Points on a hilly landscape, in no order, each with its height.
From any point a climber steps to the highest of the 3 points nearest to it. It stops when none of these is higher. Distance is the straight distance between rows; heights are no part of it.
k836 height 41.5: 133; 129; 68; 103; 108; 99; 81; 134; 131; 149; 116; 126; 85; 67
k321 height 22.4: 128; 105; 122; 95; 98; 88; 109; 113; 119; 139; 67; 120; 85; 87
k672 height 28.7: 100; 90; 131; 100; 98; 94; 124; 114; 108; 121; 45; 108; 82; 95
k888 height 23.1: 90; 90; 87; 87; 90; 118; 109; 98; 133; 82; 86; 80; 97; 98
k465 height 35.5: 125; 102; 86; 70; 97; 100; 104; 134; 139; 151; 52; 122; 79; 85
k193 height 39.8: 103; 107; 94; 85; 99; 99; 82; 80; 90; 66; 125; 92; 118; 114
k713 height 13.6: 94; 99; 61; 71; 86; 121; 99; 114; 152; 100; 90; 87; 96; 89
k957 height 46.0: 120; 112; 88; 91; 95; 112; 101; 105; 134; 108; 105; 100; 97; 89
k221 height 32.0: 131; 120; 109; 106; 97; 94; 96; 90; 116; 111; 130; 101; 104; 91
k544 height 46.5: 124; 114; 65; 88; 102; 107; 88; 140; 138; 148; 83; 121; 77; 68
k109 height 69.6: 109; 97; 118; 87; 95; 100; 118; 114; 126; 116; 57; 105; 83; 89
k51 height 17.1: 101; 101; 69; 75; 91; 118; 98; 110; 144; 91; 100; 89; 97; 93
k715 height 30.5: 86; 99; 129; 140; 104; 90; 103; 87; 53; 98; 118; 102; 100; 111
k790 height 48.8: 127; 128; 76; 90; 102; 102; 79; 93; 123; 107; 147; 109; 114; 91
k276 height 36.3: 118; 103; 106; 92; 93; 98; 113; 110; 133; 121; 85; 108; 85; 77
k18 height 39.1: 116; 101; 75; 64; 93; 109; 101; 135; 148; 149; 54; 116; 80; 81
k642 height 63.5: 87; 94; 121; 111; 100; 100; 115; 94; 93; 84; 87; 89; 100; 104
k188 height 33.2: 128; 112; 122; 109; 101; 92; 105; 94; 106; 121; 110; 112; 94; 86
k394 height 40.6: 112; 118; 112; 97; 104; 92; 80; 73; 80; 84; 138; 99; 123; 112
k38 height 58.0: 115; 105; 73; 80; 98; 105; 101; 122; 141; 121; 95; 104; 89; 77
k953 height 29.4: 104; 105; 97; 93; 96; 110; 106; 95; 110; 78; 106; 92; 101; 102
k337 height 24.4: 51; 70; 82; 112; 109; 105; 98; 94; 42; 74; 109; 92; 115; 135
k546 height 6.3: 113; 118; 59; 68; 97; 114; 81; 95; 125; 84; 128; 91; 108; 99
k459 height 3.0: 64; 59; 127; 124; 104; 94; 130; 115; 68; 111; 43; 102; 82; 105
k674 height 9.8: 99; 92; 150; 138; 101; 82; 112; 100; 60; 127; 92; 110; 89; 95
k45 height 16.8: 65; 69; 119; 119; 100; 102; 128; 111; 89; 97; 49; 88; 89; 105
k978 height 67.5: 125; 134; 51; 75; 110; 103; 53; 92; 119; 103; 157; 109; 121; 99
k899 height 5.6: 99; 94; 85; 80; 90; 112; 107; 116; 151; 102; 64; 95; 90; 92
k807 height 26.8: 100; 114; 106; 92; 109; 89; 70; 67; 70; 72; 135; 102; 125; 121
k447 height 29.6: 50; 74; 88; 123; 106; 104; 105; 96; 35; 78; 108; 90; 112; 130
k535 height 40.2: 123; 120; 92; 96; 100; 98; 81; 88; 111; 98; 137; 107; 110; 99
k88 height 15.9: 55; 74; 80; 104; 113; 94; 94; 84; 25; 71; 119; 99; 122; 141
k389 height 37.7: 127; 129; 54; 93; 103; 110; 78; 123; 129; 133; 127; 111; 96; 70
k586 height 41.9: 45; 68; 96; 125; 102; 108; 113; 102; 57; 78; 92; 88; 101; 120
k104 height 29.0: 92; 87; 108; 95; 91; 107; 118; 106; 122; 100; 61; 90; 93; 97
k424 height 16.1: 100; 93; 140; 127; 101; 87; 121; 102; 79; 114; 80; 105; 87; 90
k900 height 22.9: 104; 94; 106; 98; 94; 110; 111; 104; 118; 94; 87; 89; 95; 94
k726 height 25.2: 141; 116; 103; 103; 104; 88; 101; 118; 125; 137; 98; 122; 88; 76
k311 height 29.5: 91; 87; 122; 109; 94; 102; 118; 104; 100; 103; 66; 95; 86; 94
k823 height 38.5: 67; 73; 106; 108; 95; 106; 116; 99; 100; 82; 71; 81; 96; 109
k762 height 59.9: 67; 84; 106; 112; 102; 106; 105; 94; 74; 66; 98; 84; 106; 112
k702 height 10.9: 97; 101; 56; 64; 93; 123; 89; 99; 141; 74; 112; 86; 111; 104
k160 height 48.3: 79; 95; 98; 93; 102; 106; 94; 86; 87; 57; 103; 82; 113; 116
k498 height 39.2: 128; 120; 87; 92; 100; 101; 102; 104; 129; 115; 127; 106; 99; 83
k359 height 35.0: 114; 104; 133; 127; 103; 89; 107; 93; 87; 104; 112; 101; 97; 96
k246 height 25.5: 104; 116; 122; 115; 105; 76; 75; 65; 48; 85; 144; 104; 128; 125
k360 height 41.4: 122; 119; 131; 125; 104; 82; 96; 85; 91; 113; 121; 108; 106; 95
k64 height 15.3: 67; 83; 84; 97; 107; 96; 87; 78; 52; 56; 111; 89; 125; 133
k484 height 18.8: 139; 110; 137; 109; 105; 78; 106; 106; 106; 143; 90; 122; 84; 82
k913 height 30.6: 54; 66; 110; 122; 103; 102; 119; 108; 55; 89; 78; 93; 94; 113
k428 height 34.0: 97; 106; 84; 77; 93; 110; 94; 85; 112; 64; 114; 85; 111; 113
k489 height 55.8: 108; 112; 118; 111; 100; 96; 96; 80; 85; 89; 130; 100; 112; 110
k758 height 42.6: 71; 87; 93; 90; 93; 112; 102; 94; 107; 60; 91; 74; 101; 117
k2 height 53.5: 83; 99; 106; 100; 111; 82; 74; 65; 33; 74; 138; 105; 130; 124
k975 height 39.0: 81; 93; 115; 121; 108; 91; 102; 89; 54; 85; 116; 97; 106; 113
k999 height 26.2: 124; 107; 139; 122; 100; 81; 109; 100; 97; 122; 94; 117; 88; 87

Two climbers start at each pair of points below. Name the first point that both come to, or write -.
k428 and k975 -> k762
k221 and k498 -> k790
k807 and k953 -> -

Where does a climber stop that starts at each point below?
k900 -> k642
k758 -> k642
k888 -> k642
k913 -> k642
k836 -> k38
